Each row is a point on a landscape with many valleys, with its height.
From any point a ball rolls to the lowest of the 2 points nearest to it. It stops when none of these is lower. Distance is the straight distance between rows; heights are no part of it.
<809> h=182: [  1  33  12  -9  47  64 -17 -41  12 -11 -20   9 -23 -25  -7 -43 -34  17
  -4 -35   3 -10 -31  -8]
<224> h=802: [ -5  13 -35   5 -43 -12  13 -26  10   8   0   3 -27 -31  -3  -7   7  14
  38 -32  32  13 -10  11]
<935> h=282: [-18   6 -18  -1 -22 -16  12 -38 -12   3  18   5  -4 -26  13  10  -7   6
  10 -11  25  23 -32 -13]
<322> h=491: [  8  -7 -22  26 -26 -13  -4  -6  13  -2   8 -24 -30   4  -9   4  10   9
  50  -8   3   1  30  17]
<186> h=585: [-14  22 -28 -43  17  65  -4 -12  -1 -37 -34 -20 -42 -12 -41 -49 -23  19
  30 -30  11  14  30  -3]
<622> h=117: [ -8  14   9  -1  36  36 -18 -51  11 -21  -3  12 -29 -20  -3 -21 -21   7
  -9 -25  -1   1 -35  -3]
<846> h=318: [ -8 -13 -13  29 -42 -25  -9   2 -14  13  34  -1  19  15   8  17   6  -2
  43  14  -3  -9  26  -4]
<431> h=454: [-20  16 -22 -45   1 -13  26 -11  -1 -19 -32 -25  13 -18  14  -6 -11  -2
 -18 -17  33  23 -22  -5]
<470> h=75: [  4 -19  24  23  21 -10 -23  46  16  13   1  15  25  22  -6   9  16 -30
 -17  25 -18 -18  14   0]
<891> h=343: [ 13 -19 -14 -24   2 -33  25  -1  20 -19 -20 -50 -20   9  18  -7  16  27
  18 -17  10   0   6  25]
<806> h=835: [ -1  20 -12  12 -36 -21   5   0   1  19  11  11 -13 -28  -9   0  21   6
  22 -32  37   2 -20  11]
<738> h=245: [-10  -9  -1   1  -7 -20  23 -60  -9   6  36   1 -25 -41  19  12 -17   8
  -4  -7  14  41 -36  -2]
<337> h=886: [ 25 -14  -6  51 -25 -48 -12  37  -9  33  43  17  15  21  -2  12  26  -8
 -15  25 -14 -18   9  14]
<937> h=372: [ 17   0  11  -5  17 -13  11  34  28  -5 -42 -21 -11  14  11  -6  37   9
 -17 -11  11 -31  -1  28]
<648> h=167: [ -4  17  25  19  10 -12  -4  26  -2   7  42  45  46 -13 -27   2  11 -33
 -40  25   1  -6 -11  -2]
<889> h=198: [  2   9  22  -3  15 -14   0  37  19  13 -26  28  18  -2   1 -12  25 -11
 -44   4  18 -21 -25   3]
<96> h=170: [-18   0  10  10  13  20   3 -61  -4   4   2  17 -16 -25   2 -15 -21  -2
  -5 -21  -2  12 -31 -13]
<523> h=411: [ 14 -14  33  17  16 -29  -5 -12   3   4  21   1   2   5  17  21  13 -13
 -24  -1  -3  -6 -23  24]
<556> h=507: [-33  44  18 -21  25  36  -7   4  -8 -10 -30  28  25  -9 -25 -12 -22 -24
  -1 -10  24  -3 -14 -21]
<227> h=551: [-13  23  -7 -61  29  72 -14   3  -1 -38 -26  -5 -42  -9 -37 -35 -28  20
  23 -27 -13  12  28 -32]
<369> h=443: [  5 -10  27  -6  24 -16   2 -24   4  -9   4  -9 -12 -13  25  13   5  -9
 -13  -9  -3   2 -42  14]
<59> h=191: [-10 -17  24  34  -3  21 -25 -31 -18  -1  45  28   1  -4 -12  37 -15 -19
  27  17 -27  17   8   1]
<799> h=159: [-18   6  17  30 -13  16 -16 -27 -10  13  43  41  10 -15 -20   8  -7 -21
  15  13  -7  10  -9   7]
<957> h=618: [-12 -35   6 -12  20   0   8  -6 -12 -12 -18 -35  23  33  21  20 -17   4
  11  24 -32  -3  20 -14]
<228> h=126: [  6   7  50  24  19   3 -33  23   2   4  19  17  18  14 -20  24   2 -27
 -20  33 -28  -8   5   7]
<686> h=196: [-17  29  35  30  15   6 -21   3   3  14  51  34  26 -19 -35   6   0 -27
 -13  12  -3   1 -19   4]
<927> h=911: [ 27 -33 -37  31 -52 -37  -5  22 -25  69  15  36  29  42  22 -14  18  31
 -53  61 -44  -7  21  -9]
<757> h=701: [-11 -13 -52  -8 -35   8  -2 -19 -13 -15   9 -27 -31 -11 -16 -21  -2  17
  67  -2  -2  16  42 -10]
<48> h=694: [  0  35  -6 -23  12  38 -13  25  10 -25 -48 -17 -42  -5 -32 -10  -8  12
  54 -14   9  -4  51  13]
<906> h=385: [-12 -36 -17  22 -34   0  -3  16 -27  39   2  14  54  50  22  12 -22  -4
   1  61 -37 -25  63 -28]
<331> h=247: [ -5  12   4  -7  -6 -31  17  35  -6  27   1  32  36 -14   4   0  16 -14
 -59   5  23  -7 -36  -7]
<26> h=434: [-26  41 -20  -1 -21  10  -1  17 -14  20 -17  26  41  -9 -15 -15  -1 -29
   0 -22  60   3 -10  -5]
<817> h=678: [ 10 -16 -14 -25  13  12   6   3  12 -36 -12 -48 -32  12 -18 -11   5  22
  47   3 -27   2  42   9]
<577> h=442: [  7  13  19 -18  41  10   2  14  20 -27 -46 -15   7  12  16 -13  14  -6
 -17 -16   6 -23 -17  23]
<242> h=874: [ 17   7  12  35 -14 -48  -8  17   3  28  55  21   3  -1 -11  18  33   1
 -16   3   0  -9 -13  26]
<370> h=556: [-16  14  31  -5  35  51 -21 -23   2 -28  -4  23  -9  -2 -12  11 -25 -11
  10   2 -32  -1 -10 -19]
<597> h=732: [-22 -11 -54  -9 -59  -9  18 -15 -19  -8  17 -33  -1  -5  -4 -19   4  11
  62   3  18   9  23 -13]
<432> h=353: [  3  25  -8   7 -15  -2   8  52   6  14 -40   8   9   2 -12 -18  18  -9
  -3 -13  49 -12  15  10]
<49> h=354: [ 15   4  59  16  49   6 -37 -37  -9  -6  44  15 -12   1  12  16  -6  -9
 -27   8 -29  -4 -31  29]
<774> h=568: [  4   8 -25  10 -14  -3   1   0  16  -8 -11 -19 -37 -13 -21 -21   5  16
  49 -26  28   5  32  28]
<425> h=248: [ 12  -9  13   9  22 -20  -2  58  20  23 -23  24  12  12  13 -23  45  -6
 -51  13  -8 -29  -3   6]
<724> h=286: [ 34 -17  34   8  46   4 -18 -16  -4 -33  -7 -34  -5  25  38  19   6   1
 -14  -1 -42 -19 -14  26]
<248> h=337: [-12  29 -29 -23 -52 -30  28  -4 -14  24  -2   6  25 -37  19  12 -12   2
 -32  -1  59  27 -44 -29]
<583> h=323: [ 22  -5  52  14  45   7 -20 -26   1 -30  13 -11   4   1  42  23  -6  -6
 -27   0 -32 -12 -31  18]
<818> h=533: [-17  39  36 -14  50  57 -22 -14  11 -14 -25  23  15  -6 -14  -3 -28  -6
 -11 -14  -2  -9 -22 -12]
<823> h=351: [ 24  19 -19 -37 -10 -31  40  12  12  -1 -37 -25  -7 -14  15   0  16  22
 -30 -43  46  -3 -32  14]
<903> h=455: [  0 -32   4  16  20  29 -28 -50  -9 -12  21  -4 -35   7  -4  12 -34   3
  33   4 -48  23  15 -16]
<911> h=923: [  0 -40 -31   4 -46 -35  39  14 -18  38  17   4  34  23  32  20   2   1
 -43  45  -6   2   2 -26]
<150> h=499: [ -9  18 -18 -32   0   3  27   1   6 -13 -47 -17   2  -8   3 -17  -4 -10
  -7 -23  40  -8 -12   6]
<487> h=482: [ -7   6  27 -26  35  14  10   5   2 -32 -36 -14  18   1  16  -7 -10 -18
 -11   3  -8 -19 -13  -1]
<1001> h=629: [ -5   3 -41 -39   4  44   2  -5   4 -25  -8 -25 -47 -18 -39 -56  -5  32
  38 -28  12  39  37  12]
<335> h=430: [  0 -15  10  20  11  23 -28 -21 -11  -6   3  -1 -23  19 -16  30 -27  -3
  52  11 -45  15  31 -21]
<532> h=525: [ -3   2  -5 -41  40  81 -18 -11   4 -44 -11 -10 -54   3 -18 -32 -21  17
  24 -15 -44  11  13 -38]
<1009> h=641: [  2 -29   7 -27  29   6   1  -2   3 -30 -21 -49  -6  25   4   6  -1   4
  25   2 -29  -9  22  -1]
<1004> h=472: [-15  -7  22 -21  29   8  11 -25  -3 -25  -5  -9  11  -3  22  13 -15 -10
 -21   8  -8  -1 -28   2]
<905> h=718: [  4   6   9 -23  29  33 -14  18  15 -43 -32 -23 -40  11 -31  -3  -8  15
  56  -5 -17  -9  44   8]
<107> h=602: [  6 -44  27  -5  28  -1   2 -19 -20  -9   0 -23  15  28  35  36 -15   0
 -19  25 -36  -2   3  -6]
<20> h=480: [  2 -24  -9  -4  39  58 -32 -30  15 -29  11  -5 -45   8  -8  -5 -33  15
  23  -5 -63  18  16 -31]
<154> h=168: [ -7   5 -15  17 -32 -16  14  36   8   2 -12  -2   1  10  -7  -3  16   4
  39   1  17 -22  34   6]
<687> h=550: [ -1  44 -31 -31 -16   6  16  13  -2  -4 -53 -20  -5  -3  -9 -27  -6  -4
  -8 -34  76  11  11  21]
<582> h=382: [ -1 -20  17  39 -11  -2 -29  15 -19  22  22   4  27  45  -4  39 -11 -14
  14  32 -32 -10  44 -18]
<298> h=896: [ 17 -23 -26  50 -53 -36 -13  38  -4  46  41  37  27  30   9  -3  36   0
 -14  48 -30 -21  28  -7]
<972> h=574: [ -3  -7  54  -2  39  28 -22 -20  -9 -16  -5  19  11   7   3  32 -28 -19
  -8  22 -42  -2  -2  -6]
<585> h=420: [ 12 -24 -13  13  -6 -34  17  -7   9  -4   5 -29 -27  -1   8  13  17  19
  24 -14  -1  -1   2  27]
<241> h=259: [ -9   0 -24  27 -55 -19  -5  16   3  17   3  -3  16   4   1   1  19  -9
  38   8  24 -13  17 -10]
<216> h=154: [ 27  -4  13 -23  32 -10  22 -20  30 -39 -15 -47 -24  -1  31   2  16  22
 -11 -23   2   3 -27  30]
<531> h=501: [ -4 -19 -13 -22  40  48 -11 -36   9 -40  -1  -7 -44  -7  -5 -18 -27  19
  16 -17 -33  18   3 -29]
<35> h=476: [-20  44   9  -3   5  12  -5  21  -1  12 -13  25  29  -6 -16  -6  -3 -32
 -17  -5  29  -9  -8   0]
<584> h=858: [ 11  18   9   9 -21 -32   1   7   6  24  32  11  -6 -16  -1   8  29   6
  -8 -19  30   4 -24  15]
<469> h=404: [  4  -4  32  35  -5   9 -41   3  -8   3  21  10  -4  27 -22  37 -20 -16
  40  35 -46   3  33 -15]
<616> h=281: [ 10   9 -14 -10 -41 -42  31  36 -10  35  20  43  39 -33   1  10  12   1
 -69   8  39  12 -35 -26]
<767> h=157: [ -6 -11  39  29  10  -2 -17   2  -9   8  47  26  25  13 -16  28  -9 -23
  -1  30 -27   5  13   0]
<31> h=384: [-16  28 -21 -14 -33 -10  21 -12 -15  17 -10   6  38 -28  -7 -15  -8 -18
 -19 -15  52  15 -22 -12]
<170> h=299: [ 34 -27   6   9  23 -27   7  51  27  12 -29   2 -10  25  23 -12  39  11
 -45   1  -5 -26  -2  29]
<645> h=764: [ -8  12 -42   8 -59   1  14 -16 -16  -3  10 -12  -1 -18  -3 -11   4  -5
  39 -10  33   8   0  -5]
<445> h=667: [-10 -22 -40 -22  -2  22   4 -10   4 -14   8 -31 -41 -15 -32 -39  -1  26
  55 -16 -10  33  32  -5]
<985> h=360: [ -7 -16  -9  19 -28  -5  -4  12 -11  22  11  -3  29  41   9  26 -11 -10
  37  44 -32 -19  51 -27]
<950> h=459: [ -1  53 -19  -7 -14  13  -1  24   2  16 -34   2  11   6 -31 -26  -1 -12
  -3 -29  64   1   8  34]
<701> h=266: [  3  -5   0  15  -9 -22   9  47  14  23 -15  10   7   7   7  -4  33  -6
   0   1  18 -18  12   1]
<309> h=131: [ 10  -9  14  20   3 -25  -4  41  11  24  22  30  32   4 -19   3  24 -24
 -38  20  -4 -19  -7   9]
<198> h=918: [  1 -40 -35  15 -49 -30  23  18 -21  55   3  18  41  37  32   1   0  15
 -52  48 -32  -2  19 -27]
<202> h=409: [ -1   2 -23 -40 -15 -41  45   8  11  -2 -34 -18   8 -15  18  -6   8  13
 -35 -27  35   7 -35 -16]
<209> h=307: [ -5  33  -9 -22 -39 -24  28  11 -13  26  22  30  43 -36  13  16  -4  -2
 -56 -10  51  22 -50 -18]
<775> h=903: [ 24 -30 -32  33 -37 -48   7  51  -6  58  28  36  16  27  16 -21  38  13
 -32  46 -40 -17  28   1]
<689> h=253: [ 23  -6  -7 -31   9 -21  35  -4  21 -24 -32 -43 -15 -12  18  -5  22  35
 -16 -30  20 -10 -19  27]
<15> h=207: [-22 -20   3   6   7  19   6 -66  -8  14  33   9 -28 -22   7   4 -32   8
   3  -4 -11  29 -27 -14]
<880> h=230: [ 26 -27  15 -19  33 -11   8 -19   5 -31 -12 -49 -20  13  45   6   7  12
 -22 -15 -23 -12 -22  17]
<214> h=330: [ -5  21 -30 -19 -44 -42  29 -22 -12  12   6  -8  -6 -43  21  17 -13  18
  -7 -22  34  34 -38 -20]
<659> h=380: [ 12   6  40  25  32  -4 -31 -10   8   8  42  10  -9  -4   0  12  10 -13
 -18  -3 -13  -6 -25  28]
<38> h=639: [ -6  25 -22   0 -11  30 -11  14  11 -18 -26 -12 -31  -8 -37 -18  -2   3
  53 -18  27  -4  42  14]
<272> h=589: [ -2 -35  44  11  22  15   2 -22 -25 -12  12   9  35  10  13  42 -24 -17
 -26  37 -25  13  -5  -9]

Where does a ball stop that starts at each point below?
<957> => <889>
<214> => <622>
<556> => <889>
<584> => <985>
<911> => <985>
<445> => <985>
<20> => <985>

Call two points neighbours if one is among the 2 nearest of the other. Go from one point of each pair to the other, from neighbour to neighbour, staying as low as possible. Name the highest point that can't be avoided.
<154> / <622> => <687>
<799> / <470> => <59>
<216> / <889> => <487>
<889> / <622> => <248>
